Each row is a point on a landscape with many valleys, with its height.
From any point a ball rolls to the lowest of the 2 points nearest to it. It stops when none of these is lower. Distance is the straight distance between rows; heights are no part of it.
Fid: [ 0.14 -2.59  2.37 -0.89  2.06  0.72 -1.52 -1.52  2.70  0.94 -1.95  1.18
  3.13  0.73  0.64 -0.78 -1.57 -0.61 -1.79 -0.54  1.03 -1.48 -2.73  1.84
 -2.72  0.49 -0.58  3.67  0.17 -0.61  1.94  0.13]  h=36.3
diped: [-1.09 -1.04 -2.10  1.10 -1.56  0.02  1.92  0.41  0.18  0.20  0.99 -2.39
 -1.07  1.92 -0.81  0.91 -0.56 -1.57 -0.10  0.54 -3.63  2.42  0.97 -1.57
 -0.75  1.59  3.04 -1.93 -0.04  0.24  1.31 -0.03]  h=27.5
gole: [ 0.60 -1.05 -4.51 -4.52 -1.16 -1.06 -1.44 -3.08 -5.43 -3.90 -1.90  0.14
  2.50 -0.07 -0.09  0.51 -1.38  0.27 -1.34 -1.26 -0.53 -0.95 -2.34  3.55
  1.22 -1.49 -0.41  0.98 -2.71  2.39 -1.97  0.00]  h=22.9
pemib: [-0.06  1.35  1.04  2.40 -0.54  1.14  4.27  3.11  2.74 -2.46  2.55 -0.11
 -1.59 -0.30  2.81 -1.22  2.11  0.82 -0.93 -2.14 -6.69  0.66 -0.63  0.70
 -1.37  0.19  0.27 -2.30  4.41  0.85 -0.83 -0.98]  h=30.8
dulaz: [ 0.78 -1.23  2.32  2.84  0.34 -0.59 -0.19  0.13 -0.71  1.15  0.15 -1.81
 -2.36 -2.91 -1.77  1.86  2.67 -2.24  0.79  1.95 -2.82  0.23  1.47 -0.53
 -1.92  1.97 -0.09  0.82  0.11  0.80 -0.16  2.38]  h=17.3
Pova: [ 2.51 -2.17 -1.72  1.96  0.22  1.48  1.34  1.57 -1.31  1.95  1.09 -0.33
 -0.05  0.28 -2.75  0.55 -0.30 -3.15  1.74  2.00  1.18 -0.20  2.88 -0.43
 -0.44  1.43  0.09  1.01  2.49 -1.58 -0.50  1.42]  h=72.7
Feram: [ 1.57  3.31  0.12  3.87 -0.72 -1.27  1.94  2.04  1.62  1.81  3.69  2.34
 -1.22  0.42 -1.04  0.41  0.41  0.01 -1.10 -0.50  1.03  2.93 -1.00 -3.06
 -2.52 -0.83  0.21 -1.47  4.60  1.49 -0.41  0.58]  h=63.0
fisaf: [-2.40 -0.85  1.99 -0.24  1.90 -1.56  3.02  2.72 -0.41  0.11  0.01  1.95
 -0.21 -2.80  2.15 -1.85  2.14  0.82  2.90  0.58 -3.77 -0.77  0.75 -0.42
  2.32 -1.41  0.49 -0.96 -1.86  1.56 -0.60 -0.16]  h=43.3
kar: [-0.33 -0.84 -1.81  2.23  2.11  1.08  3.33  3.28  1.99  0.59  1.46  1.67
  1.23 -0.04  1.44 -2.71  1.86 -0.74  1.38  0.26 -0.80 -1.64  0.99  0.69
 -1.54 -1.10 -1.39 -0.09  2.07 -2.32  0.81 -1.03]  h=48.1
Rupe: [ 0.02 -2.17 -0.85  2.53 -1.69 -0.25 -1.77 -1.53 -3.71 -1.53 -1.35 -1.65
 -0.96 -0.55 -1.07  0.61 -0.52 -1.16 -0.18 -1.03  0.54 -0.58 -0.20  0.53
 -1.96  1.00  0.82 -0.57 -1.17 -0.30 -0.43  2.91]  h=34.1
domi: [-0.32  0.62  0.74  1.29 -0.03  2.31  1.98  3.29  3.49 -0.38  3.84 -1.25
  0.23  0.85  2.33 -0.40  1.21 -0.52 -1.53  1.02 -4.72  0.17  1.05 -0.36
 -2.23  0.79 -0.94 -0.48  4.15 -0.19 -1.33 -1.95]  h=28.4
Sanu: [-0.81 -1.51 -0.05 -3.51  1.00  1.33  2.91  1.03  0.54 -0.99 -1.14 -1.06
  2.27  1.95  2.58 -0.25 -1.93 -1.39  0.93 -0.43 -0.30 -1.97 -0.39  1.21
 -0.42  0.93 -0.98  2.05 -0.44  0.63  1.11 -3.42]  h=25.3
Kabom: [ 0.79 -0.62  0.76 -1.05 -1.38  2.15  0.21  1.73  0.63  0.12  2.00 -2.85
  0.67  4.15  2.60 -0.34 -1.45 -1.83 -0.45 -3.32  1.24 -3.29  0.33  0.01
 -0.46  1.68 -1.39 -0.84  3.59 -3.67  0.81  0.35]  h=31.1
Bedul: [ 0.50  3.00  0.38  2.17 -2.25  0.07  1.82  2.53  1.87 -0.20  2.09  3.49
 -1.03 -0.56 -0.14 -0.56  1.63  2.69 -1.70 -1.32 -2.26  2.88  0.36 -1.85
 -1.71 -3.02  0.56 -1.44  3.21  1.17 -2.63  0.10]  h=59.7
nov: [-1.70 -3.10  1.63  1.09  1.79  0.60 -2.13  0.79  1.36  0.10  0.19 -1.08
  1.94 -0.82  0.12 -1.34 -2.49  1.12  0.19  2.35  3.27 -0.64  0.99  2.52
  1.44  1.82  1.96  0.91 -0.47 -1.79  1.16 -0.19]  h=7.0
gire: [-2.77  1.07 -0.47 -3.05 -1.82 -0.16  1.22  0.32 -0.75 -0.54 -0.49  1.65
 -0.74  1.66  2.07  0.39  1.44  1.32  2.43 -1.60 -2.35  0.85 -0.53 -1.91
 -2.32 -2.09  0.27 -0.67 -2.95  2.66 -1.41  1.74]  h=34.8
pumu: [ 0.52  1.30 -2.64  0.66 -2.95 -0.33  3.28  0.98 -0.44  1.05  1.82  2.64
 -0.15  2.88 -0.17 -0.94  0.45  0.86  0.11 -2.90  1.18  1.36  0.63 -4.21
  1.73 -1.06  0.12 -3.59  1.12 -0.85 -0.65 -0.16]  h=35.7
pilil: [-0.33 -1.16  2.28  4.04  2.00 -0.33 -1.22  1.27  1.23  0.15  0.91  0.67
  0.09 -4.25 -1.62 -0.71  3.07 -0.67 -0.46  1.08 -2.84 -1.02  2.01  0.15
 -2.70 -0.10 -0.56  1.73  0.70 -1.48 -1.53  0.56]  h=22.8
Bovu: [ 0.80  0.43  1.58  0.82 -2.02  1.26 -0.51  0.56  0.41 -1.11  1.86 -1.88
 -0.41  0.76  1.09  0.02  0.60  0.21 -1.89 -2.56 -0.49 -2.51  0.72 -1.39
 -0.58  0.79 -1.39 -2.56  3.28 -2.77 -0.86 -0.73]  h=32.9
lonaf: [ 0.92  1.13 -0.60 -0.04  0.31 -1.01 -0.37 -1.47  0.33  1.14 -1.40  1.97
  2.17 -1.76 -2.29 -1.05 -0.24  1.52 -1.64 -0.14  3.91 -0.35  1.39 -1.51
  2.95 -1.80 -0.15  1.07 -0.86 -2.05 -0.02 -3.66]  h=25.4
motur: [ 0.72  0.17 -0.99  1.35 -1.62  1.33 -4.22 -4.05 -2.31 -1.80 -2.25 -1.93
 -2.39  1.46 -0.36  2.75 -0.39  0.88 -1.15  0.99  2.16  0.80 -0.51 -0.22
 -1.66 -0.44 -1.10 -0.39 -2.27 -0.30 -0.64  2.76]  h=36.2
bemur: [-1.40  0.43 -0.68 -2.54 -1.57 -0.61 -1.51 -1.23  1.14  0.87 -0.08 -2.29
 -1.72  0.49 -0.77  0.50 -0.21 -1.74 -0.59  0.86 -4.32  3.55  0.48 -0.11
 -0.89  1.05  2.99 -1.25 -1.75  2.00  0.75  1.08]  h=25.0
rinu: [-1.17  2.50 -0.40 -0.50  0.66 -3.52 -0.13 -1.00 -0.11  1.62 -0.38  0.95
 -2.13 -1.85 -2.39  1.15  0.28  0.93  0.22  3.01 -2.50  4.66 -0.30 -2.17
  2.79 -1.03  2.43 -2.26 -2.98  3.31  0.37 -0.99]  h=19.2
gibas: [-0.57  2.96  3.92 -0.57  1.26 -2.87 -1.07 -0.73 -2.71 -1.77 -1.40 -0.91
 -1.57 -2.97  1.50  1.90  0.73  1.86  0.02  2.30 -0.57 -1.29 -0.23  0.45
  2.90 -0.38 -2.52 -0.14 -2.41  2.76 -1.76 -2.92]  h=13.3
mudon: [-0.67  1.40 -1.58 -2.42 -0.02  0.33 -0.54 -5.17 -0.96 -4.31 -1.22 -2.13
 -0.66  0.98  0.71  0.71 -1.72  1.76 -1.82  1.91  3.19  0.07 -1.04 -1.21
  0.66 -0.18 -2.47 -3.11 -1.19  2.07  1.44 -2.36]  h=14.3
pesi: [ 0.56  0.70 -0.66  1.83  2.52 -0.84 -1.09  0.52  2.20  1.03  1.79  1.88
  2.83 -0.77 -2.67 -1.67 -0.32  0.04 -1.95  0.66  4.02 -1.40  2.39 -2.03
  1.16 -1.59 -0.83  0.09  2.31 -4.60  0.56 -3.40]  h=20.3
zazig: [ 0.06  0.83 -2.40 -0.60  0.74 -3.34  1.87  0.18 -3.69  0.63 -0.86  0.54
 -1.65 -1.63 -2.23  2.12 -0.14 -1.09  2.16  3.24 -2.27  3.09  0.75 -1.73
  5.20  0.04  1.63 -1.89 -2.93  2.52 -0.20 -1.36]  h=15.3
vupe: [ 1.62  2.00  0.41  3.77  0.95  0.20 -0.78  4.14  2.14  1.81  4.70 -0.31
  0.26  1.14  0.39  0.53  1.46 -2.46 -0.97 -2.20 -0.36 -1.85  1.20  0.03
 -2.21 -0.14 -1.20  0.84  5.29 -4.69 -0.23  0.62]  h=34.2
tufug: [ 0.45  1.49 -3.77 -3.40 -2.04 -1.49 -2.45 -2.79 -3.85 -4.07 -2.04 -3.71
 -0.67  0.28 -0.87  2.26 -1.13 -0.52 -1.52 -0.61 -2.38  0.45 -0.90  3.38
  1.54  0.25  0.03 -1.17 -3.03  0.48 -0.93 -2.66]  h=20.1
rup: [ 1.41  1.76  1.94  2.89  2.84  0.61  0.03  3.23  4.54  0.88  3.35  1.23
  0.12 -0.18  2.67 -2.46  1.92 -2.44 -0.72 -2.09 -0.51 -2.12 -0.57  1.68
 -3.27 -0.22 -2.72  0.86  5.41 -3.04  1.33  1.30]  h=36.7
Rodet: [ 1.76  0.21  0.47  0.60 -1.46  1.37 -3.67  0.66  2.81  1.99  1.36 -1.64
 -0.58 -0.02 -1.60  0.50 -1.93 -0.75 -2.46  1.37  1.19  1.64  0.61  2.35
 -3.08  1.69 -0.01  1.28  2.77 -0.55 -0.72  0.56]  h=21.7
Riki: [-1.08 -2.33 -1.02 -2.68  0.91  1.16  0.97 -0.61 -1.05  1.62 -1.31  0.69
 -0.14 -0.06 -0.21 -1.31 -1.69 -1.11  3.31  2.03  0.80  0.98  0.60  0.14
  0.51  0.54  2.00  1.11 -1.82  2.74  0.55  1.83]  h=32.0
zag: [ 2.68 -0.48 -2.33 -1.43  0.07  1.03  3.84  0.69 -1.67  0.44 -0.59  1.88
  0.95  0.17 -0.54 -1.64 -0.92 -2.29  0.67 -0.12  2.83 -2.30  0.51  0.06
 -0.50 -0.22 -3.04  0.83  2.13  1.40  0.10 -0.81]  h=18.0
Sare: [-0.98 -1.24 -1.03 -6.04 -0.98  0.20 -0.63 -1.11 -1.41 -0.71 -1.79  1.30
  0.41  1.15  1.91 -0.74  1.46 -0.52  1.59 -2.79 -3.66 -1.54 -1.08  0.77
 -0.44 -1.63 -0.61  0.40 -3.57  0.73 -0.44  2.59]  h=30.9
ritim: [ 0.44 -1.17  0.26 -3.65 -2.47  2.21 -2.34 -1.89  0.93 -0.46 -0.28 -3.58
 -0.05  2.22  0.67  1.05 -1.15 -1.56 -1.89 -0.65 -2.07 -0.59  1.09  0.61
  0.61  2.00  0.24  0.45  0.15 -1.40 -0.26 -0.59]  h=28.2
Libof: [ 0.71 -1.38 -0.85 -1.45  1.22  1.43 -1.02 -4.79 -3.41 -4.08 -2.31 -1.60
 -0.44 -0.68  0.45  0.58 -1.86 -1.02 -0.27  2.92  2.28 -2.50  0.73 -1.13
  0.97 -0.06 -2.88 -0.89  0.12  1.28 -0.56  0.24]  h=12.7
diref: [ 0.13  3.88  2.33  1.97 -2.75 -0.91 -0.60 -0.39  1.61 -1.11  1.54 -2.09
 -1.14  0.53  0.72  1.12  0.27  2.50 -3.23 -2.07 -0.20  1.31 -0.61 -0.84
 -0.29  0.18  0.98 -1.75  1.94 -0.37 -0.80 -1.17]  h=35.8
fida: [ 0.53 -4.86 -2.87 -0.31  1.56  1.83 -0.82 -0.60 -3.32  1.02 -2.89  1.47
  1.29 -1.00 -0.02 -1.63  1.40 -3.41  2.84 -0.04 -1.89 -2.63  1.57  0.01
  1.25 -0.55  1.10  2.04 -2.47 -2.34  0.35  4.50]  h=23.5
papo: [ 1.42 -2.98 -4.75 -3.62 -0.95  2.31 -0.78 -2.45 -3.88 -3.18 -1.71  2.27
  3.14  1.71 -0.22  0.42 -2.67  0.27 -1.82 -0.48  1.55 -1.89 -1.59  2.29
 -0.79 -1.37 -1.82  0.96 -0.26  0.37 -2.43  1.32]  h=25.5
Lasi: [-0.28 -1.89  0.69  3.03  2.24 -0.41 -1.31  0.56  1.28  0.80  1.57 -1.08
  1.97 -1.77 -2.97 -1.15  0.28  0.39 -0.17  2.39  1.75 -1.16  3.18  0.15
  2.94  1.03  0.65  0.95  0.91 -4.87  0.39 -1.35]  h=14.2
daruv: [ 0.26 -0.20 -1.66  0.60 -1.30  1.42  0.02  1.69  0.25  4.24  0.91  2.64
 -1.07 -0.54 -3.35 -0.07  0.61  0.49  2.49 -0.13  0.41  2.91  0.93 -1.92
  0.01 -0.16  2.59  0.23 -0.39  0.71 -2.46  2.14]  h=43.1
Pini: [-0.63 -1.88  1.37  1.17 -1.45 -0.94  3.76  0.77  0.10 -2.20  1.87  0.26
 -1.21 -0.79  1.69 -2.66  0.72  2.09  0.47 -2.35 -2.48 -0.66 -1.85  0.48
  0.60  0.98  1.52 -5.98  1.88  1.76  1.22  3.42]  h=38.0
mek: [ 0.08  1.60  0.25 -4.23 -1.12  1.97 -2.06 -1.79 -0.01  0.28 -0.48 -3.54
 -2.62  1.36  1.14  3.41 -1.26  0.81  0.58  4.58 -0.15  2.23  0.95  1.29
  2.02  1.24 -1.10 -0.42 -1.84  3.40 -0.57 -0.04]  h=31.0
bido: [ 1.49  2.04 -1.49  3.28  0.45  0.60  0.52  0.70  1.08  3.92  0.46  0.12
 -0.18  1.45 -2.84  2.33 -0.81 -0.81  0.42  1.20  4.43  2.60  0.09 -1.66
 -2.03 -0.13  0.47  3.65  1.40 -0.41  0.43 -2.37]  h=68.7
Zibib: [ 0.20  0.63  2.88 -6.27  0.64 -0.28 -2.33 -4.47 -0.60 -3.33 -1.79 -0.69
  2.00 -0.26  2.29  1.20 -0.46  2.10 -1.91 -0.03 -0.02 -1.52 -3.67  2.31
  0.67  0.31 -3.69  1.80 -1.62  3.26 -0.87 -1.05]  h=17.6
savo: [ 2.85 -1.51  0.43 -4.10 -1.60  3.12 -1.21 -1.80  0.84  1.24  0.19 -1.77
 -0.03  2.38  0.08 -0.04 -1.23 -3.10 -1.38 -1.30  0.04 -2.36  1.47 -0.75
  0.06  1.33 -2.36 -0.03  3.00 -1.74  0.23  1.82]  h=29.3
Nezen: [ 0.79  0.46 -1.60  1.95  0.02 -1.27  3.12  1.55 -0.16  1.76  1.09  4.88
  0.63  0.00 -1.61 -2.95  1.27 -0.08  1.46 -1.60  3.60  0.17  0.87 -3.42
  1.64 -1.66 -0.37 -2.38  1.22 -1.02  0.72  0.44]  h=41.2
lufu: [-1.29  1.11  2.06 -1.03  0.35 -1.05  0.48  0.18  3.63  1.15 -2.12  1.79
  2.14  0.73  1.04 -2.35  0.00  0.74  0.35 -3.55  0.38  1.33 -1.92  0.15
 -0.67 -1.80  3.97  3.24 -1.55  0.44  2.39 -1.21]  h=41.9
gomo: [ 0.49  0.60  0.12 -3.20 -0.32  0.61  4.13  1.51  1.61 -0.69 -0.01  1.35
  1.67  0.05  1.19 -2.76 -0.84  0.22  0.02 -0.70  2.00 -1.11 -0.27  0.65
 -0.12  0.32 -0.97 -0.02  1.79  3.06  0.87 -2.67]  h=22.3
pup: [-0.60  0.11 -1.27 -1.37 -0.86 -2.16 -0.48 -2.75 -1.55 -1.83 -0.12 -1.96
 -1.67 -2.04 -1.30 -0.46 -1.42 -0.44 -1.11  2.48 -1.84  2.65 -1.37  1.57
  0.38  1.39  1.65 -2.97 -1.27  4.82  0.86  0.92]  h=27.2
zem: [ 0.25 -1.62  0.54  4.55  2.40 -0.72  2.61  3.29  0.68  0.79  1.86  2.49
  1.30 -1.95 -0.61 -3.61  1.95  0.17  2.51 -0.43  1.08 -2.43  1.30  1.62
  1.40 -0.17  0.19 -0.40  2.32 -2.95  0.90  1.16]  h=51.0
fos: [-0.83  2.77  3.29  0.91 -1.84 -0.25 -3.60 -2.22  0.36 -3.13 -0.56 -3.38
 -1.62  0.02  1.85  2.07  0.27  3.55 -2.96 -1.86 -0.09 -0.33 -1.94  1.36
 -1.07  0.38 -0.73 -1.10 -0.64 -0.45 -1.21 -1.30]  h=38.2
kufe: [-3.37  0.05  0.00 -4.11  0.15  0.81 -2.35 -0.60  0.97 -2.56  0.62 -2.73
 -1.19  1.63  2.02  1.55 -2.92  1.18  0.73  4.19 -1.81  1.94  0.29  2.25
  1.07  1.43 -0.07 -1.76 -2.55  2.50 -0.24 -0.97]  h=30.0
vef: [ 0.22  2.35  0.76 -0.76 -1.27  0.90  0.53  1.00  2.82  2.44  0.68  1.90
  0.22  0.46  0.86 -1.46  2.28  0.36 -0.40 -2.47 -1.77  0.54  0.07 -2.29
 -1.60 -2.21  0.26  1.24  1.37 -0.10 -1.02  0.17]  h=55.7
gise: [ 0.03  1.77  2.06  0.42 -2.50 -0.64 -0.37 -0.90 -0.65  0.76 -0.90 -0.21
 -1.62  1.70  0.93  1.78 -0.14  1.83  0.89 -2.07  3.95 -0.27 -1.89 -1.35
 -1.77 -0.14 -0.17  1.06 -0.71  1.23 -0.27  1.66]  h=43.5
Vel: [ 0.77  0.47  0.60 -4.95 -0.58  0.87 -1.06 -5.13 -0.20 -3.56 -1.61 -1.75
  1.05  1.82  1.48  1.10 -1.78  1.93 -1.89 -0.30  4.19 -1.25 -3.22  0.81
 -0.22  0.61 -2.75 -0.19 -0.10  2.58  1.06 -0.66]  h=15.8
pib: [-2.09  0.52  0.31  0.64 -1.77 -0.03 -2.66 -1.50 -1.60 -3.85  0.71 -2.28
 -2.42  0.21  0.98  2.42 -0.23  3.28 -0.59  1.16 -0.79  0.63 -0.62 -0.01
 -1.18  0.14 -0.46 -3.50 -2.07  0.64 -1.75  0.78]  h=37.8
sozet: [-1.90 -2.15  1.81 -3.40 -0.75  0.44 -1.40 -0.89 -2.50 -1.30 -1.67  0.05
 -0.22  0.59  2.57  0.01  0.63  0.70  1.71 -1.69 -1.49 -3.43  0.79 -1.23
  1.55 -0.57 -0.47 -0.41 -3.01 -1.19 -0.59  3.06]  h=28.3
lemu: [-0.95 -1.26  2.97  0.80  0.49 -1.50  3.04  1.55  0.05 -0.10  1.18  1.05
 -0.10 -2.08  1.00 -2.24  0.45  2.16  1.03  0.75  0.20 -0.35  0.51 -0.52
  2.79  1.03  1.45 -2.47  0.36  1.66  0.57  1.14]  h=40.9
Lige: [-1.58  0.32 -0.82 -0.78  0.70 -0.55 -3.67 -1.42 -1.34 -0.54 -3.02 -3.46
 -1.14  0.89  0.69  2.57 -1.09  0.61 -0.39  1.97 -0.51  0.90 -0.57  2.75
  2.51  0.15  0.84  1.07 -5.06 -1.11  1.75 -1.97]  h=17.2
fofu: [ 0.41  1.94 -2.46  3.32  2.31 -0.85  2.35  3.54  1.98  3.26  3.01  5.78
  0.70  1.22 -1.69 -1.62  1.60 -0.60  2.99 -2.19  5.67  0.73 -0.32 -3.12
  0.33 -1.98 -0.22 -0.14  1.98 -2.95  0.72  0.38]  h=51.4
tem: [-1.49  1.88 -0.66 -0.03 -0.49 -1.33 -2.53 -2.07 -1.12  1.31 -1.37 -1.51
 -3.51  0.52 -1.38  3.07  1.12 -0.44  1.10  2.77 -2.69  3.98 -0.03 -1.44
  0.88  0.07  2.16 -1.24 -4.49  1.28  1.09  1.40]  h=22.5
Rilo: [-0.43 -0.01 -1.27 -1.89  0.27 -0.89  1.20 -0.88  0.20  1.85 -3.20  2.76
  2.84  1.09 -0.69 -0.88 -0.05  0.00  0.52 -3.27  0.50 -0.09 -1.63 -0.90
  0.51 -2.15  1.78  3.45 -2.97 -1.05  1.20 -1.89]  h=34.4
Lofo: [-1.28  0.78  1.16  5.48  0.65 -2.58  2.36  0.94 -0.92 -0.52  1.69  0.33
  0.01 -0.44 -1.48  2.52  1.68  3.19 -0.52  1.67  0.72  1.12  1.28 -4.12
  2.04 -0.74 -0.84 -1.45 -0.37 -2.18 -0.52 -1.61]  h=19.0
Num: [-2.30 -0.25  1.62 -2.45 -0.02  0.84 -1.57 -2.49  1.66 -3.42 -0.15 -4.23
  0.15  1.57  2.67  0.32 -1.72  0.16 -1.27  0.15 -1.95 -0.92 -0.76  1.15
  0.72  2.71 -0.77 -1.55 -0.73  0.09  1.16 -2.77]  h=29.1
vose: [ 2.08 -3.03 -0.94 -1.37  1.11  2.22  1.41 -1.56 -2.75 -1.57 -1.00 -0.18
  0.52 -0.84  0.10 -1.00 -0.27 -2.90  0.86  1.51  0.71 -4.07  2.12 -0.50
  0.69  0.54 -3.34  0.10  1.66 -0.15 -0.42  1.06]  h=14.6
todop: [ 1.14 -0.58  3.68  1.98  2.47  0.87  0.13  1.36  3.84  2.10  0.02  1.20
  0.84 -1.76  0.74 -2.95  2.90 -2.04  0.31 -1.58 -2.87 -2.32  0.46  1.15
 -2.20  0.35 -1.85  3.01  2.41 -1.39  0.65  1.49]  h=30.1
Ribod: [-1.59 -1.60 -0.63  1.52  1.65  1.20 -3.42 -0.55 -0.80 -0.39 -1.86 -2.93
 -0.58 -0.44  0.31  1.66 -2.48  1.33  0.69  4.63  1.87  1.69  0.65  3.68
  2.48  1.26  2.66  1.09 -3.60 -0.35  1.55  0.48]  h=13.8
kupon: [ 0.83  0.07  0.56  0.10  0.06  2.43 -0.33  1.17  2.55  1.29  1.96 -2.91
 -0.20  0.85  0.44  1.26 -0.40 -2.36 -1.52  2.21 -1.83  0.47  1.40 -0.41
 -2.68  1.89 -1.21  2.11  2.93  0.03 -0.64 -2.04]  h=25.8
Darez: [-1.09 -0.39  0.36 -0.72 -1.19  0.53  0.44  1.71 -1.25  1.39 -0.95  0.86
 -0.04  0.09  0.59 -0.17  3.06  0.08  2.17 -2.22 -2.41 -1.53  2.40 -2.47
  2.50 -1.39  0.23 -0.03 -2.86 -3.20 -1.62  0.58]  h=23.0
kib: [ 0.15 -1.07 -1.20 -2.60  1.11 -1.06 -1.61 -2.78 -1.54  1.05 -3.99  2.41
  3.27 -0.88 -1.56 -0.64 -1.06  1.01 -0.84 -0.67  2.89 -0.80 -0.95  0.11
  3.46 -1.36  0.97  2.86 -2.93 -0.79  0.50 -1.69]  h=29.2
Zer: [ 1.53 -3.06 -1.15  0.58  1.12  0.75 -0.71 -0.67 -1.57  1.96 -2.87  2.93
  1.38 -1.89 -0.90 -1.23  1.17 -1.94  0.43 -2.21 -1.11 -2.11 -1.37  1.11
 -2.24 -0.98  0.00  3.32 -1.17 -1.06  0.23  3.47]  h=29.5
Medu: [ 2.04  3.48 -0.21  4.35 -0.42 -1.82  0.62  2.59  1.68  2.05  2.13  1.61
  0.02  0.51 -2.40  1.29 -1.28  0.37 -0.89  0.28  6.45  3.16 -1.18 -0.89
 -1.36 -0.01  0.72  0.49  2.96  0.53  0.69 -1.72]  h=66.3
gofo: [-0.94  1.56  0.58  1.24 -2.80  0.41  0.06  1.69  1.42  3.42  0.65  1.69
 -0.63  2.63 -0.19  0.57  0.59  1.76  1.61 -2.91  1.60  2.18 -0.32 -2.46
 -1.33 -0.85  2.64  1.11 -0.64 -0.45 -0.86  1.57]  h=49.8
fam: [-1.14  2.14  2.99  2.35  0.02 -2.92  1.19 -0.59 -2.29 -1.12 -0.48 -1.54
 -1.84 -0.96  0.87  2.86  1.01  3.70  0.11  1.79  0.93  0.57  0.30 -2.24
  3.37  0.05 -1.27 -2.32 -1.83  0.66 -0.27 -1.93]  h=15.7
mesed: [ 1.44  0.69 -0.35  3.28 -0.81 -0.44  3.09  1.14  1.90 -2.43  2.03  0.65
 -1.80 -0.90  0.40 -3.07  1.75  0.06 -1.53 -3.92 -4.08  0.66 -1.79  0.99
 -2.43 -0.39  1.09 -4.61  4.97  0.52  0.79  1.70]  h=34.3
dolaf: [ 0.36  1.62 -1.22 -3.25  0.99 -2.24 -4.29 -1.62 -3.42 -2.77 -2.66 -5.02
 -2.21  0.85  0.49  2.69 -0.72 -1.45 -0.71  2.01 -2.78  0.02 -1.32  4.48
  4.26  1.16 -0.75 -1.33 -3.84  0.26  1.10 -3.16]  h=18.8
mube: [-0.65 -1.61 -3.25 -2.42 -0.34  2.09 -1.72 -2.25 -2.01 -2.79 -2.17 -0.52
  1.10  2.28  0.34  2.21 -3.69  0.74 -0.67  2.48  1.86  0.71 -1.60  3.10
 -2.12 -0.63 -0.31  2.10 -2.58  1.95 -0.56  0.55]  h=27.4
pazu: [-1.83 -1.94 -0.79 -0.69  2.06  1.19  1.69  1.72  1.45 -1.07 -0.51  2.64
  1.18 -1.51  2.76 -3.27  1.84  0.45  1.28  0.03 -2.91 -2.34  0.56  0.84
 -1.69 -1.65 -1.69 -0.10 -0.89 -0.64 -0.40 -0.36]  h=45.8
rus: [-0.28  0.07 -1.06  2.67 -0.49 -1.43 -0.45 -1.40 -1.69 -0.24 -0.91  0.19
 -0.61 -1.50 -1.34  0.05 -1.00  1.27 -0.74  2.02  1.92  1.93 -0.07  0.09
 -0.50 -0.33  1.28 -1.11 -1.41  2.18  0.46  0.18]  h=30.6
gevub: [-0.03 -3.18 -2.34 -3.21  0.59  2.72  1.93  1.01  0.12  1.31 -1.85  1.31
  2.10  2.01  0.71 -0.61 -1.67 -1.71  1.70 -0.75 -0.61 -1.03 -1.10  2.81
 -1.68  0.08  0.67  3.32 -0.89  0.94  0.81  0.40]  h=28.1
gamo: [-0.75  2.36  2.53  0.46  0.65 -2.55  0.95  0.04  0.91  0.51 -1.92  0.38
  0.03 -1.89 -0.11 -0.43  0.01  1.09  0.01 -0.33  1.20  1.57 -0.81  0.23
  0.39 -0.43  1.98  1.88 -1.50  2.33  0.93 -2.82]  h=35.4
Vibu: [ 0.75  1.46  0.72  3.63  1.15 -1.60 -2.51  3.28  2.29  1.55  4.23  0.62
  0.61  0.30 -0.96  0.05 -1.34 -2.38 -1.46 -2.58  4.18 -0.24  0.02  0.76
 -1.89  0.24 -0.16 -0.15  4.17 -4.69  1.96  1.73]  h=25.9
Bugab: [-1.36 -2.22 -1.94  0.71  1.45  0.62  0.23  1.15 -1.80  1.62 -1.46  3.05
  0.58 -1.98 -0.93 -1.91  2.19 -0.12  3.70 -0.21 -0.91 -1.11  1.77 -1.09
  1.58 -2.03  1.66  0.82 -3.61 -2.32 -1.02  1.07]  h=11.0
Piv: [ 1.90  1.08 -2.40  2.85  1.59  0.50  2.12  3.41  0.94  4.16  3.29  0.53
  0.30  1.09 -4.05  0.52 -0.52 -3.67  1.85  0.42  3.52  1.17  1.02 -0.64
 -1.12  1.12  0.19  2.44  4.15 -1.87  0.78 -0.70]  h=71.0
mulib: [-0.84  0.77  1.51  2.30  0.59 -1.58  1.81  2.05  0.50  0.88  1.34  0.94
  0.23 -1.69 -0.81 -0.16  3.16  1.77  0.51 -0.36 -2.50 -0.45  3.10 -2.96
  3.97 -1.19  0.28 -0.66 -0.27 -3.70 -1.57 -1.87]  h=23.7
Difi: [ 0.83  2.65  1.89 -1.21 -0.94 -1.11 -1.68 -2.80  1.30  1.40 -2.93 -0.47
  0.05  0.51 -0.10  1.51  0.17  1.40 -1.47 -1.36  2.73  1.20 -2.93  0.81
 -1.36 -0.46  0.37  3.25 -2.11  2.51  1.39  0.37]  h=39.9
tafoz: [-0.47 -2.06 -0.75 -0.35  0.14  1.09  0.68  1.51 -0.97  2.52  1.05  0.84
 -1.19 -2.72 -1.59 -0.27 -1.07 -0.32  2.67  4.09 -1.08  2.29  1.65  0.70
  1.20  1.64  2.60 -0.05 -0.36  3.59 -1.85  2.33]  h=35.5
Nir: [-0.73  2.55  3.21 -2.98  1.06 -2.13 -0.29 -1.99 -0.72 -4.34 -1.62 -0.48
  0.66 -2.10  2.27  0.67 -0.17  2.59 -1.25 -0.66 -0.06 -1.52 -2.05  1.47
  0.82 -0.84 -2.92  0.48 -1.38  3.20 -1.04 -4.34]  h=15.9
ren: [ 1.32 -0.86  2.77  2.26  0.21  0.14 -3.55  2.48  2.82  1.77  2.10  0.29
  0.24 -1.06 -0.44 -0.79 -1.23 -0.61 -1.57 -1.54  2.13 -0.75 -0.35  3.10
 -3.69  1.36  0.20  1.25  3.40 -1.88 -0.13  2.18]  h=13.2
nef: [-0.12  0.68 -3.44 -0.71 -2.67  0.10  3.25  0.10 -0.86  1.23  0.52  0.03
 -0.25  3.14 -0.94  0.71 -0.90 -0.29  0.78  0.08 -0.15  3.18  0.83 -3.90
  2.06  0.15  1.75 -1.73 -0.71  0.87  0.37 -1.74]  h=31.2
vofam: [ 0.79 -1.94  1.87  4.57 -0.18 -1.06  2.57  1.81 -1.05 -0.74  1.84 -2.30
 -1.95 -1.62 -1.11  1.19  0.97 -0.41  0.34  0.91 -2.45  0.01 -0.12 -0.03
 -1.14  2.85  0.80 -1.92  2.32  0.63 -0.09  2.32]  h=13.0
dapi: [ 1.92 -4.01  0.88  0.25  2.58  0.95 -2.26 -1.18  0.78  1.87 -0.85  2.06
  1.83 -0.84 -0.39 -2.06 -0.47 -3.05 -0.82 -0.84  0.98 -2.89 -1.73  2.10
 -3.36  0.71 -1.30  2.31  1.90 -1.71  1.90  3.81]  h=33.6

Where does a ball stop that starts at each point below?
fos -> ritim
nef -> zazig
mube -> nov
kar -> ren
Bedul -> Libof
Fid -> Libof
lufu -> nov
papo -> nov

Call two points neighbours if one is among the 2 nearest of the other. Go from one point of each pair to the other, from neighbour to neighbour, staying as low as possible. Name the highest point that can't be avoided.
gamo / Libof -> gofo
ren / vofam -> rup
Libof / gibas -> Zibib
Libof / Bugab -> mulib
